A landscape with many valleys, sampled at points; each row gives a point and its height.
A ball rolls from a point to the lowest of its 2 nearest points, and stops where none of them is lower. Distance is the straight distance between rows; heights are no part of it.
(1450): [142 140 201 120 131 187 157 123 144 124 112 118  87 126 123 183 143 128
  88 132  92  60]  h=33.9
(73): [142 175 115 173  84 147  93  95 146 106 154  91 130 165 125 160 176 103
 123  99 160 133]  h=37.5
(1073): [111 167 137 179 150 144 115 178 150 138  77 146  84 135 147  70 142 121
 132 108 118  83]  h=43.3
(2011): [100  84  90 112 101 112 134 139 129  95  86 119 132 159 195  79  69 140
 143 161 108 176]  h=35.2
(1767): [127  99 185 136 123 113 166 107 129 157 149 157  69  76 135 152 124 119
 130 158 140 120]  h=18.4
(674): [161 108 189 117 131 145 135 138 142 136 161 149 117 185 167 179 122 132
 103 120 155  63]  h=12.7
(416): [140 135 101 135  69 137 145  96 143 106 108 119 171 209 143 136 143 152
 131  86 125 174]  h=25.8
(1530): [131 164 168 192 106 129 112 126 128 148  82 114 100  77 106 151 192 107
 115 117 159 118]  h=53.7
(146): [178  89 101  79 117 132 141 122 118 180 168 152 163 173 110 145 156  93
 145  87 110 115]  h=31.6
(154): [172 113 157 174 137 118 132 151 138 149 138 183  51  99 163 113 134 108
  91 151  65 110]  h=11.2
(177): [139 155 144 109 174 141 110 104 136 114 193 135 135  99 106 159  75  99
 118 144  88 121]  h=37.3
(1176): [122 148 100  90 116 115 118 144 106 118 144 138 139 172 118  68 170 130
 180  84 136 145]  h=64.3
(1337): [ 86 120  93 136 131 123 118 153 111 107 107  77 128  72  92 113 110 163
 115 169 143 149]  h=39.4
(2080): [123 128 103 176 117  91 130 114 135 136 186 151 139 126 108 122 118 148
 152 128 159 190]  h=31.0
(2188): [148  61 107 107 118 100 127 154 104 179 172 154 136 144 156 136 125  76
 170 125 164 138]  h=8.3
(648): [ 91 143  76  95 107 142 119 156 132  83 172  85 146 114 110 129  77 140
 114 150 133 157]  h=38.3
(522): [131 106 113 179 131 105 117 119 127  89 133 110 122  85 186 125  70 136
  97 181 110 191]  h=27.1
(737): [100 143 117 124 156 157 135  51 137 147  75 109 143 183 128 137 112 166
 142 101 195  83]  h=30.8
(2482): [121 119  94 124 106 149 118 140 135 104 169 105 168 175 135 162  57 143
 138 119 143 159]  h=20.3
(1323): [128 164 218 146 134 134 167  97 160 147  87 171  74 116 156 137 163 184
 103 118 186  91]  h=26.5
(602): [106 136 119 104  89 110 103 142 120  86 150  79 138 107 142 119 154  68
 145 157  92 153]  h=41.2
(536): [165  71 146 141  98 133 146 150 159 201 145 176 106 176 175 162 162  96
 103 123 159  73]  h=34.6
(1375): [108  87  92  92  98 161 123 140 124 152  89 125 172 186 165 122 110 105
 170 100 155 121]  h=33.1
(746): [149  87 148 152 136  77 122 155 117 168 171 163 113 165 110 134 128 127
 121 124 161 112]  h=22.3
(1693): [133  87 150 123  94  86 130 132 119 172 107 133 127 197 135 129 166  99
 138 117 170 103]  h=36.3
(667): [150 131 142 149 158 111 137 170 114 143  88 144  78  87 119  89 187 130
  96 146  84 104]  h=48.8
(266): [ 76 133  88 141 135 133 141 165 123  92  75 102 121  87 138  83  95 185
 127 157 151 160]  h=41.4
(916): [ 97 161 148 124 174 149 147 100 128 125  95 118 135 148 117 104 119 170
 163  98 176 105]  h=33.3
(2250): [123 126  79 160 125  92 153 136 139  98 183 143 127 116 139 121  87 169
 127 147 138 210]  h=29.5
(1790): [134  93 113  72 136 103 114 157 115 167 206 150 134 131 111 131 107  93
 164 129 182 108]  h=5.7
(2449): [114 114 132 157 121 156 119  94 128 134  64  95 174 208 137 161  78 136
 115 121 131  97]  h=26.0
(285): [135  72  63 146 126 152 132 124 124 194 144 135 125 144 103 138 127 112
 156 109 164  94]  h=40.8
(9): [113 167 170 150 133 138 135  59 146 140 124 118 124  92 105 170 141 134
 136 118 182 134]  h=23.2
(1592): [120 183  99 116 115 127 139 124 135  97 142 124 143 134 121  87 192 129
 178  89 135 169]  h=63.6
(1671): [137  95 125 146 166  72 127 123 108 142 104 126  87  57 143  54 129 129
 125 181 133 146]  h=49.5
(1177): [172  98 134 120 118 144 127 151 161 186 139 172 133 217 198 158 172 131
  82 112 160  67]  h=34.1
(160): [139  57  48  88  61 114 154 129 136 130 160 143 156 155 144 143  98 139
 126 132 118 201]  h=51.5
(1293): [132 153 105 123 152 164 100 134 123  94 166  92 140  95 102 151  84  98
 114 152  66 121]  h=36.1
(640): [121 100 180 139 156  95 163 150 157 155 111 192  83 136 165 105 117 163
 103 163 110  86]  h=20.7
(1464): [131  95  87 149 128 124 140 134 128 152 112 130  86 102 132  74 161  93
 135 139  70 109]  h=53.5
(1953): [149 167 102 183  87 126 119 105 143 132 146 110 115 158 119 110 210 112
 143  91 153 146]  h=36.0
(688): [150 152 170 156 172  93  93 155  95 113 129 163 114  40 124 141 112 140
 107 157 145 144]  h=34.7
(1946): [112 107  84  83 127 138 129  75 130 175 152 123 176 151  93 152 103 142
 167 114 197 112]  h=49.9
(1135): [103 117 116 152 119 172 156 114 143 120  99  98 121  94 140 139 119 101
 140 149  77 126]  h=27.7
(2434): [125 106  83 121 146 144 124 124 118 161 157 120 120 114  76 130 114 122
 152 121 122 100]  h=42.3
(1982): [129 191 169 147 147 127 115  92 131 115 179 162 148  65  97 168  98 121
 117 131 149 157]  h=13.3
(1808): [109 158 102 136 136 110  99 147 119  92 140 103 146  49 110 142 108 141
  88 179 141 169]  h=37.6
(1146): [106 153  87  89 127 132  96 136 133 111 184 101 114  47  95 110 138  72
 128 160 113 131]  h=38.6
(1400): [121 170 108 159 174 152 130 119 126 121 133 134 146 123 100 106 129 169
 140 100 126 146]  h=61.1
(1034): [165 213 138 118 164 128 116 146 121  92 135 157 157  57 112 140 193 117
 128  99 109 131]  h=23.8
(2343): [156 161 144 153 176 115 125  99 126 132 187 170 117  53 107 145 120 118
 115 143 108 160]  h=10.4
(256): [126 177 123 131 121 190 139  60 162  96 132  95 145 153 147 174 120 122
 148  91 123 118]  h=14.8
(1187): [108 143 163 133 121  96 148 135 120  99 107 119 123 101 162 101 175  98
 155 134 123 165]  h=41.0
(414): [142 146 121 153 104 132 139  48 152 130 108 117 149 197 141 147 168 119
 133  95 143 135]  h=28.0
(636): [126 120 133  71 128 138 124 109 124 141  94 121 154 200 162 126 133 105
 172  80 173  96]  h=31.5
(1874): [156 140 152  89 170  95 100 127 115 110 185 125 129  87 116 130 108 101
  99 160  80 130]  h=38.0
(524): [129 126 173 108  96  87 126 115 106 132 103 113 142 181 103 123 182 116
 142 113 135 125]  h=37.7
(711): [103 166  69 108 120 173 105 141 141  90 189  97 139  71 101 133  90 106
 107 153 103 140]  h=37.4
(842): [157 111 132 154 146 126 152 140 133 177 151 155  78 127  73 118 162 159
 111 116 137  84]  h=65.3
(124): [ 91 150  97 129 145 176 108 132 125 114  85  95 144 171 103 100 110 181
 146  95 158 104]  h=36.5
(1935): [145 185 124 138 131 116 109 121 132  95 176 126 172 153 101 131 135 134
 123 104 119 174]  h=18.8
(1868): [136 112  82 155 135 126 126 131 125 121 147 123 100  87 136  87 130 109
 143 151  98 156]  h=52.2
(1168): [134 152 118 114 114 112 113 107 129 161 162 105 140 115  30 140 187 110
 106 115 120 111]  h=56.1
(2492): [123 127 178  95 124 155 162 156 159 133 112 152 102 179 189 128 144 133
 118 118 112  56]  h=11.5
(1519): [128 196 115 141 139 112  89 131 128 111 182 142 179  98  69 133 148 117
  98 127 129 158]  h=19.4
(64): [119  84 179 121 139  88 126 142 113 121  80 119 107 151 186 115  91 101
 113 164  83 103]  h=40.5
(1452): [133 110 108  75 102  88 101 132 103  83 126  80 133 102 166  74 143  95
 144 163  90 168]  h=42.8
(2392): [157  97 167 114 147 130 168 125 140 152 161 146 108 132 102 163 133 161
  92 156  90  85]  h=31.7
(2488): [ 98 145 129  99 122 112 144 102 135  91 155 117 152 103 141 132 119 113
 160 152 125 175]  h=42.2
(484): [138 195 141 140 150 154  73  89 138 118 194 125 138 128  80 163  99 122
 116 107 159 112]  h=59.4
(1745): [107  66 143 112 153 110 116 169 125 176  61 139 116 155 151 113  69 119
 102 162 101  47]  h=35.8
(41): [171 147 163 150 144 114 102 189 102 104  93 140  89  60 145 127 182 106
  94 144  98 102]  h=50.7
(1255): [150  53 123 109 150  73 127 178  99 157 152 148  80 130 127  77 123 148
 110 168 140  90]  h=68.0
(650): [128 147 153 121 112 105 135 115 132 158 151 118 107  65  60 153 200 113
 108 138 141 108]  h=55.6
(971): [ 98 106  39 153 102 151 151 133 146 146  95 148 121 157 119  75 121 179
 151 104 152 145]  h=37.1
(163): [134 144 122 159 150 123 118 154  97 110  33 111 152 100 125 105 177 130
  92 132  66 131]  h=32.9
(1670): [160 115  96 131 128 164  99 105 128 180  87 120 152 209 129 148 147 110
 118  81 152  74]  h=41.5
(2013): [143 112  90  53 179 134 132 111 111 135 162 150 146 139  77  94 100 145
 156 115  85 113]  h=44.7
(365): [125 129 175  72 153 153 177  90 134 141 117 121 130 140 114 161 127 145
 135 106 124  71]  h=16.9
(501): [ 79 106 102 195 112 132 101 182 135 113  94 111  92 124 171  93  86 109
 137 160 130 124]  h=39.8
(1010): [115 117 160 104 139 153 148  80 122 143  73  99 159 162  93 154 117 145
 130 115 119  88]  h=19.6
(1493): [139 131 159 151 161 134 145 101 137 177 159 145  84 104  71 154 138 175
 116 120 173  79]  h=64.9
(623): [153 157 120 172 128 136 147 105 144  89 139 128 157  97 132 162 125 134
  97 138  71 189]  h=19.3
(1932): [172 146 199 174  94 151 136 126 144 148 149 179  72 129 133 160 181 179
  72 135 139 105]  h=30.0
(2220): [158 118 105 121 167 157 107 118 112 115 129  86 116  76 105 124 115 109
  94 155  44 111]  h=33.8
(181): [104 117  39 155 105 192 171 110 167 145 123 128 125 141 135 120 119 149
 158  94 152 124]  h=38.5
(25): [ 96 133 101  74  92 139 108  90 118 114 107 102 174 185  94 132 125 174
 152  97 179 155]  h=30.5
(893): [108 172 126  91 115 143 157 138 131  68  85 108 169 158 128 130 105 199
 113 103 113 184]  h=61.5
(671): [130 139 184  70 111 113 125 170 128 116 182 122 101 131  99 143 166 142
 113 141 149  78]  h=67.3
(1067): [152 140 159 165 112 103 121 123 124 102 147 134 139 162 148 133 141  78
 136 119  85 169]  h=19.2
(1607): [148 128 169 128 150 142 116 114 129 144 158 126 119 157 120 171  99 128
 139 104 162  79]  h=10.9
(2098): [121  99  51  79 152 175 116 132 108 143 148 124 146 131  85 109  84 138
 161 117 103 104]  h=43.7
(1944): [133 136 122 171 123  88 140 124 121 144 154 165 130 145 110  95 173 132
 151 113 150 172]  h=32.3
(1272): [109  93  69  85 108 124  88 153 105 106 168  91 139 130 123 120  84 105
 150 154 127 134]  h=39.7
(280): [102 185 171  65 122  92 129 121 116  96 121 103 170  78 108 135 172  96
 127 141 128 138]  h=40.6
(1526): [127 145 165 201 150 102  86 148  99 118 125 121 130  77  92 151 105 142
 103 153 148 152]  h=31.9
(992): [123  96  57 115  74 158 137 132 151 137  97 152 172 205 176 119 112 136
 146  83 150 163]  h=34.4
(1247): [129  84  70  92 109  99 136 117 124 130 184 154 179 157 138 137  76 135
 161 141 137 195]  h=51.0
(1518): [ 89 177  77 115 129 125 117 159 133  97 177 125 137  75 105  87 137 129
 153 136 155 166]  h=45.5
(561): [129 142 159 164  97 103  90 137 104  96 131 116 116  43 146 150 137  86
 117 180 132 178]  h=47.0
(291): [161 120 115 105 106 132 128  86 135 160 164 118 163 161  85 173 149  92
 129 106 108 106]  h=30.6
(311): [124 124 122  97 137 134 173  73 147 173 117 136 119 152 132 141 160 127
 161  94 180  83]  h=49.0
(2380): [157 150 140 173 127 106  91 143  95  75  88 132 155  34 152 171 140 112
  95 169 111 168]  h=45.7
(2087): [125 155 172 118 132 164 153 112 144 114 124 134 112 164 171 133 147 102
 156  94 123  90]  h=7.4
(1696): [107 148  81  96 125 152 154 118 130 103 114 120 147 127 116  86 157 151
 169 105  95 162]  h=62.9
(607): [117 115 178 112 136 135 132  83 108 124  62 115 191 205 122 150 101 145
 128 104 104 121]  h=22.9
(2055): [114 167 187  89 159 101 146 115 124 108 147 137 147  80 123 136 138 115
 147 139 125 144]  h=41.3
(1989): [135 104 218 126 125 138 150 138 141 133 154 152  96 146 147 173 109 173
  94 157 153  79]  h=14.0
(1180): [132 136  97 149 147 193 168  86 155 158 115 133 111 138 118 124 149 114
 153  85 116  74]  h=15.3
(818): [113 157  91 155 149 117 129 137 129 131 177 155 113  51 101  93 149 134
 161 136 160 174]  h=46.5
(1251): [135  93  76 159  71 146 107 157 120 143 136 108 144 176 130 133 134  94
 148 116 124 131]  h=8.0
(2395): [126 121 157  78 130 106  96 151 121 138 218 131 128 137  99 161 100  98
 136 133 169  83]  h=7.2
(720): [141  83 101 132  90 145 145 128 127 165 115 121 127 152 129 131 166  71
 153 110 104  96]  h=1.1
(1292): [138  83 112 141 112 135 159 144 140 177 136 157  63 110 147 115 155  87
 137 140 102  75]  h=54.7
(422): [ 68 148 111 178 125 157 170  90 162 146  55 111 133 121 135 108 119 171
 139 123 171 123]  h=46.6
(1559): [146 151 168  62 159 128 135 147 133  99 187 137  98  95 127 138 136 117
 102 145  85 102]  h=38.8
(2246): [102 166 171 136 161 144 137 133 120  66  71 120 163 126 179 118 106 135
 140 127  97 158]  h=59.9
(341): [141 110 189 114 115 131 145 119 131 141 149 113  97 102 106 184 140 110
  89 151  88  87]  h=32.6
(1816): [130 143 130 124 167 107 158 128 125 151 165 166  85  59 100 103 159 148
 147 131 144 136]  h=47.5
(250): [110 173 109 157  73 147  96 153 146  86 187  98 125 107 127 149 123  98
 130 127 145 159]  h=49.3
(2130): [120 121 133  90 146 120 135  54 127 160 135 119 145 157 111 159 128 139
 163 107 221  96]  h=49.6
(1915): [148 105 145 128 154 131 141 113 132 112 139 140  92 104 189 112 100  78
 143 155  74 126]  h=40.9
(2193): [147  62 165 129 129  46 150 137 109 158 140 163 110 151 112 120 141 137
 109 152 126 123]  h=21.1
(917): [126 121 146 209 136 102  95 156 108 138 117 107 128 147  83 121 118 130
 103 135 129 133]  h=27.6
(127): [131  66  60 111  81 116 163  96 135 132 132 135 148 138 144 119 127 114
 144 148  89 185]  h=52.1
(1779): [136 161 129 109  97 129 102 141 121 101 164  94 138 138 115 138 160  67
 140 113  78 127]  h=40.0
(1278): [ 86 118 104  83  76 119 124 144 120  95 107  95 159 164 117 123 103 169
 141 125 157 166]  h=32.1
(2352): [159 168 212 180 119 111 129 109 130 149 114 176  72 121 154 151 158 162
  97 117 184 119]  h=28.6
(499): [134 200 136 125 109 155 102 100 140  95 157  98 152 130 109 159 179  86
 125  99 123 128]  h=38.7
(1171): [184 112 114 137 149 147 121 152 147 183 148 179 131 207 181 139 130 101
 122  82 140  77]  h=33.4
(2197): [122 188 153 118 168 166 154  88 147 135 118 128 101  84 112 129 168 144
 159  88 165  97]  h=24.7
(1590): [ 75 147 121 172 133 155 175 114 153 113  83 129 122  77 151 111 131 158
 149 136 165 161]  h=44.8
(1112): [129  78  37 132 107 188 151 122 145 176 131 121 156 146 142 152 109 117
 152 104 150 128]  h=39.6
(897): [ 88 155 131 124 160 156 117 152 122 122 136 106 100  63  88 118 124 138
 160 130 167 102]  h=42.6
(1487): [143 195 134 165 136 154 113  93 150 100 172 128 158  85 106 175 119 123
 105 123 104 170]  h=16.2
(950): [105 182 117 105 122 134 137 128 126  80 102 105 182 115 113 121 148 159
 130 117 117 176]  h=62.1
(961): [143 114  72 161 153 107 119 124 116 122 124 109 105  45 141  66 134 148
 118 172 124 168]  h=50.9
(1862): [133 139 143 162 130 123 119 157 115 121  72 113 132 156 113  98 165 105
 116 118  59 120]  h=37.2
(157): [180 130 192 159 120 126 138 126 152 148 173 164  97 137 115 173 151 143
  77 129 103 106]  h=31.1
(32): [ 90 141 145 136 122 114 149 128 125  83  77 111 166 160 160 120  80 169
 125 135 125 180]  h=60.8
(1218): [134 173 165 122 132 168 132  58 152  98 128 121 119 169 183 169 128 100
 161  90 157 103]  h=11.3
(841): [112  65  78 147 115 155 124 117 129 188  67 126 166 156 111 146  83 138
 116 127 129 104]  h=30.7
(1515): [106  87  96 147 106 154 119 136 119 128  76  96 161 172 103 145  74 155
 113 135 118 127]  h=28.7
(1353): [106 103  73  88  89 129 140 157 115  84 119 107 133 154 150  98  94 157
 137 123 106 182]  h=33.7
(2350): [121 130 186 101 129  77 120 174 100 130 151 119  88  91  96 116 158 132
 115 152 156 111]  h=67.5
(698): [118 138 125 188 105 123  89 165 114  99 164 106 103  87 144 133 113  94
 134 158 141 167]  h=48.2
(2261): [160 173 187 164 121 128 103 168 114 117 117 132  96  89 121 156 200 103
 103 112 124 114]  h=52.3
(631): [118 141 106 162 113 182 138 103 160 100 138 104 153 166 153 167  82 129
 135 107 125 138]  h=17.9
(2126): [134  85  71 118  98 128 194 112 160 124 109 125 134 152 116 159  58 185
  82 122  90 187]  h=54.5
(568): [131 159 152 125 165  81  74 139 105  89 146 130 152  31 129 137  87 121
  93 183 142 162]  h=36.4
(75): [130 124  96 147  85 130 134 145 133  88  91 134 152 195 146 106 121 155
 111 110  79 177]  h=23.1
(1557): [151 175 132 138 158 133 130 142 106  98  76 124 152  81 123 135 188 116
 125 114  79 131]  h=28.3
(2466): [141 101 138 107 130  97 129 117 118 106 114 106  97 102 199  77 129  78
 143 167  87 147]  h=42.1
(1328): [143 106 114 117 170 122  87 140 100 136 171 137 181 183 108 147  52 134
 148 113 148 130]  h=24.6
(1427): [120 112  44 114  74 164 133 111 141 140  89 136 150 192 121  97 147 174
 151  71 156 146]  h=35.6
(1417): [ 97  95 117 140 147  96 123 140 106 131 111 120 107 104 128  76  98 139
 155 167 151 145]  h=48.0
(1275): [128 126 162  78 136 178 182 131 150 130 122 124 100 145 139 135 163 159
 123 110 115  39]  h=14.4
(1103): [156 139 126 142 111 106 106 126 114 102 154 130 172 202 119 123 127 116
 130  99  91 175]  h=15.5
(1938): [124 152 133 177 183 133 117 158 109 133 111 139 110 103  87  88 147 161
 126 117 144 115]  h=62.7
(1288): [132  48  90 103  85 159  75 151 119 195  56 148 185 186 142 131 134 108
 127  93 157 150]  h=43.5
(1882): [108 106 181 129 149 108 161 144 136 153 117 157  92 147 143 107 111 151
 126 134 164  75]  h=22.7
(137): [104 101  82  79 121 130  99 158 103 120  97 139 133 168 108  53 128 143
 185 106 119 135]  h=65.0
(564): [112 162 177 101 110  89 121 130 106  94  97  97 158 131 122 118 182 112
 145 126 120 158]  h=39.3
(210): [122 129  97 150  94 162 173 129 158  99  95 107 140 172 158 152  85 152
  95 107  89 162]  h=20.5
(1183): [103 119  98 113 115 113 163 168 131  82  80  87 110 109 155 108  76 183
  91 148 124 189]  h=42.5
(1699): [147 133 166 142 141 122 136 159 126 146 102 140 102 163 106 114 165 153
  84 107 100  79]  h=66.1
(1428): [122 170 149 133 164 147 105 164 112  54 109 105 134 113 186  96 114 107
 151 131  90 155]  h=58.8
(2497): [ 93 184 107 142  88 134 114 169 127  78 100  99 146  36 118 166 155 137
 109 143 160 155]  h=52.4
(591): [128 136 105 156 126  85 126 152 139  78 158 115 119  79 162 139  68 159
  92 166 149 210]  h=28.4
(2463): [124 105  95  95 146 123 140  88 130 156 191 152 183 148 113 145  80 132
 171 117 164 151]  h=50.4
(1708): [130 120 158 168 149 104 144 140 150 154  90 182  84 112 180  86 132 114
 107 147  77 110]  h=16.4
(2321): [143 127 133 178 143 128 147 107 128  88  92 112 149  94 164 137 108 125
  91 162  49 182]  h=22.0
(630): [ 99  84 174 107 117 102 120 184 134 145  65 130  87 162 169 113 112 105
 108 159  98  55]  h=38.4
(986): [120 102 128 132 132 145 121 127 112 126 109  88 121 130 116 131 107 104
 118 148  71 101]  h=30.9
(1612): [134 168 127 130 128 113  67 122 123 137 194 111 161 155  50 147 115 117
  99 113 147 109]  h=59.0
(2007): [157 143 178 107 110  94  96 170 108 129 160 113 108 173  98 130 179 132
 102 115 138  94]  h=67.0
(2149): [137 139 170  60 158 135 155 138 136 104 206 167  77 103 169 122 117 129
 150 139 115 108]  h=39.1
(969): [113 110 155 126 132 151 170 111 140 148  96 125  92 104 130 129 133  95
 150 132 112  97]  h=24.3
(1341): [136 135 141 109 120 130  73 124 131 142 191 115 136 169 127 175 106  92
 146 104 185  85]  h=8.8
(34): [140  82 186 123 115  70 172 126 129 155 152 166  77  97 135 131 173 133
 111 171 129 134]  h=19.9
(2218): [131  94  93  98 134 161 103 133 107 136 127 131 194 193 139 151  57 150
 150  95 163 140]  h=22.6
(1246): [162 145 142 118 165  99  82 156  92  68 109 103 131 111 177  84 127 102
 112 154  70 157]  h=57.7
(2377): [135 203 141  95 146 121  98 146 134 114 165 137 146  74  83 129 178 101
 106 117 124 120]  h=21.4
(87): [122 133  90  77 119  80 153 151 128  68 122  90 135  69 161 112  89 175
  85 161 133 212]  h=43.1
(457): [131 132 131 184  97  99 125 134 137 160 146 146  90 147 124  95 192 104
 156 104 170 131]  h=34.0
(1894): [124 133 143 138 157 163 188  97 156 167 118 156  78  90 118 114 153 138
 149 101 135  87]  h=20.4
(1677): [123  90 114 131 170  98 113 143  93 134 149 144 125 144 125  93  80 136
 161 142 132 135]  h=46.8
(1174): [155 168 174 136 146 117 105 153 111 124 106 106 113 178  96 125 183 146
  92  94 142  83]  h=66.7
(470): [112 168 118 124 123 168  94 149 130 114 159  93 101  44  86 140 132  94
 137 142 132 104]  h=40.2
(12): [111 164 117  99 138 133 122  38 130 116  98  94 158 182 104 142 140 168
 142  97 183 127]  h=28.5
(649): [134  90  78  98  90 157  84 117 147 189  48 161 195 218 182 129 120 133
 117  83 174 150]  h=44.2
(1918): [123  54  62 108 130 151 172  73 130 161  80 145 143 128 127 105  99 122
 142 142  63 131]  h=53.4
(1964): [142  99 145 168 123  99 108 136 116 143 152 119 124 139 104 144 108 101
 137 142 132 135]  h=24.2
(305): [176  92  98  94 136 141 140 148 127 180 146 177 154 198 170 121 139  91
 148  77 119 119]  h=32.5
(191): [117 147 155 151 144 136 144 182 152 155  78 153  64 102 134  79 177 139
 106 123 113  65]  h=46.4
(2196): [107 170 134 145 130 129 132  46 139 130 100  95 150 129  89 149 161 170
 127 112 184 146]  h=25.9
(989): [159 106 135 135 139 148 159 159 147 153 153 166  93 169 106 108 177 180
  94 120 111  65]  h=65.7
(1522): [101 154 158 166 131 139 150 119 142 120  98 153 105  71 171 107 153 114
 167 129 149 163]  h=42.9
(1513): [115 124 100  67 114 105 138 108 118  83  98 104 170 107 101 128  81 199
  83 154  99 200]  h=55.5
(1645): [160  72  88 113 100 152  73 140 103 187  85 131 165 206 106 132 148 118
 124  85 170 113]  h=42.7
(363): [117 112 104 126 138 160 100 137 117 153  93 114 145 192 106 111 120 139
 145  86 144  76]  h=39.5
(116): [149  74 120  66 170  83 112 150  89 141 160 125  97 112  93  85 104 156
 118 162 119  98]  h=68.3
(2219): [118 121  98 102  85 117 163  97 139 108 113 115 174 145  88 163  88 192
  88 125 103 199]  h=54.9
(1580): [117  63  52 135 117 152 169  94 139 149  90 139 151 147 120 129  68 167
 116 142  82 161]  h=54.0
(839): [ 75 159 107  82 130 135 117 151 121 108 143  93 133  96  96  95 133 131
 173 133 159 123]  h=44.5
(1647): [142 153 114 147 136 126  84 136 105 135 140 113 154 168  47 119 137 147
 118  98 123 119]  h=58.2
(1080): [121 153 166 175 170 127 106 125 122 153 122 130 103 130  89 132 126 157
 125 115 188  95]  h=64.2
(193): [119 142 184 127 150 156 167 114 159 151 108 161  74 144 163 131 126 166
 123 119 170  60]  h=24.4
(111): [111 141 123  71 144  84 102 125  94  69  97 100 185  98 119 103 103 167
 105 166 112 192]  h=56.2
(426): [ 90 123 109 101 113 102 145 118 135  76 136  93 130  67 169 116  97 134
 133 184 142 192]  h=43.0
(461): [141  89 162 101 143  84 112 189 108 124 169 128  61 103 141  93 146 148
  99 180 131 101]  h=67.7
(1359): [140 158  95 120 112 121 106 116 115 130 126 102 167 136  50 123 182 139
 115 109  83 149]  h=57.0
(1167): [148 149 116 109 166 108  94 143 100  63 119  96 160  73 147 103 113 139
 102 166  84 172]  h=56.9
(216): [166 133 136 141 109 127 141  51 148 164 140 123 132 166 117 182 167 102
 126  93 142 110]  h=29.6
(105): [150  68 125 109 109 114 143 169 136 213 118 165 128 189 141 129 174 120
 118 117 173  74]  h=35.3
(1234): [124  85 149 118 144  99 129 140 116 159  98 167 147 189 171 111  88 116
 157 118 142 112]  h=28.8
(1346): [119 162 172 142 138 121 104 125 103  78  98 114 166  59 140 180 113 133
 103 161 122 166]  h=44.4
(1327): [137 133 160 122 142 117 188 142 150 145 161 177  71 100 126  99 190 173
 131 127 151 109]  h=48.1
(2384): [124  95 121 135 123 106 137 133 155 172  84 179 159 180 192 117  92  91
 143 122  98 112]  h=26.6
(2504): [153  91 162 103 156 137 161 133 145 124 176 177  70 118 187 135  89 118
 136 148 102 103]  h=39.9
(2214): [179 131 167 149 154 119 133 125 124 133 169 178  68  60 142 139 125 119
 106 149  94 142]  h=7.1
(1005): [ 96  70 123 136 137 152 122 144 135 187  60 123 140 156 133 145  70 108
 130 137 128  59]  h=33.0
(1051): [128  98 150  77 135 117 124 161 113 150 140 131 133 187 157 125 111 112
 166 107 171  90]  h=30.1
(1092): [130 156 201 134 131 140 140 107 131 144 138 142  92  67 108 168 138 127
 121 138 152 118]  h=20.6
(388): [131 172 145 159  92 115 100 132 124 130 128 107 132  52  80 162 197  95
 107 136 144 139]  h=55.0
(2506): [133  97 204 147 123 144 148 142 143 160 138 172  56  96 159 158  98 142
 102 172 130  97]  h=16.1
(401): [141  44  65  89 104 130 148 101 119 159 102 128 136 127 148 114 127  86
 153 147  82 133]  h=52.8
(440): [137 112 132 175 149 101 127 104 128  98  86 130 118 106 205  94  90 106
 106 174  71 165]  h=24.8
(911): [125 145 159 102 134 112 177  91 157 153 143 156  86 129 123 112 186 155
 152 104 188  98]  h=48.4
(584): [133  99 149 166 108 115 152 109 156 145 117 162 134 167 185 135 116  74
 146 129  99 141]  h=24.1
(783): [125 126 139 164 130 131 121 168 127 132 105 126 107 153 147  97 134  93
 133 112 100  93]  h=40.1
(1324): [138 125 161 136 102 113 136 101 131 125 164 136 132 152 157 164 140  73
 157 121 125 140]  h=21.7
(2489): [130 174 118 170 179 155 111 102 140 124 171 129 145 137  86 145  88 167
 127 104 159 138]  h=60.0
(673): [127 149 186 131 164 123 106 127 104  81 126 107 136  85 153 156  94  97
 114 164  85 147]  h=43.2
(2100): [ 66 108 102 151  94 131 123 166 138 117  81 118 134 168 180  93  81 127
 141 142 140 131]  h=37.0
(69): [118 188 122 165  83 160 105 147 121 105 111 133 133   7 133 185 121 131
 119 149 169 166]  h=51.2
(2015): [130 116  92  69 155 107 107 128  98 109 159 134 138 130 113  69 100 143
 160 130 102 144]  h=45.6
(1668): [126 112 194 141 140 101 107 141 102 102 117 115 125 149 151 148  88  95
 119 150  97 124]  h=41.9
(2411): [115 183 128 162  86 180 114 132 145  86 150 112 116  59 147 170 111 105
 122 137 138 171]  h=50.1
(553): [133  77  93 123 106 103 108 163 103 143 142 128 128 162 145 102 135  89
 164 126 132 132]  h=12.3
(797): [126 121  77 176 101 186 146 111 152 150 100 110 126 158 118 129 153 108
 143 105  98 101]  h=8.9

Where does a ball stop that starts at each point below?
(499) | (2214)
(32) | (1293)
(127) | (1293)
(1612) | (1103)
(250) | (2087)
(105) | (2087)
(341) | (2214)

Call two points neighbours if one is among the 2 nearest of the other. Go from one point of each pair to the other, from neighbour to neighbour, staying as low as possible. Name the highest point that can't be avoided.
(2087) / (2214) | (1450)
(1894) / (564) | (1452)
(720) / (1790) | (553)
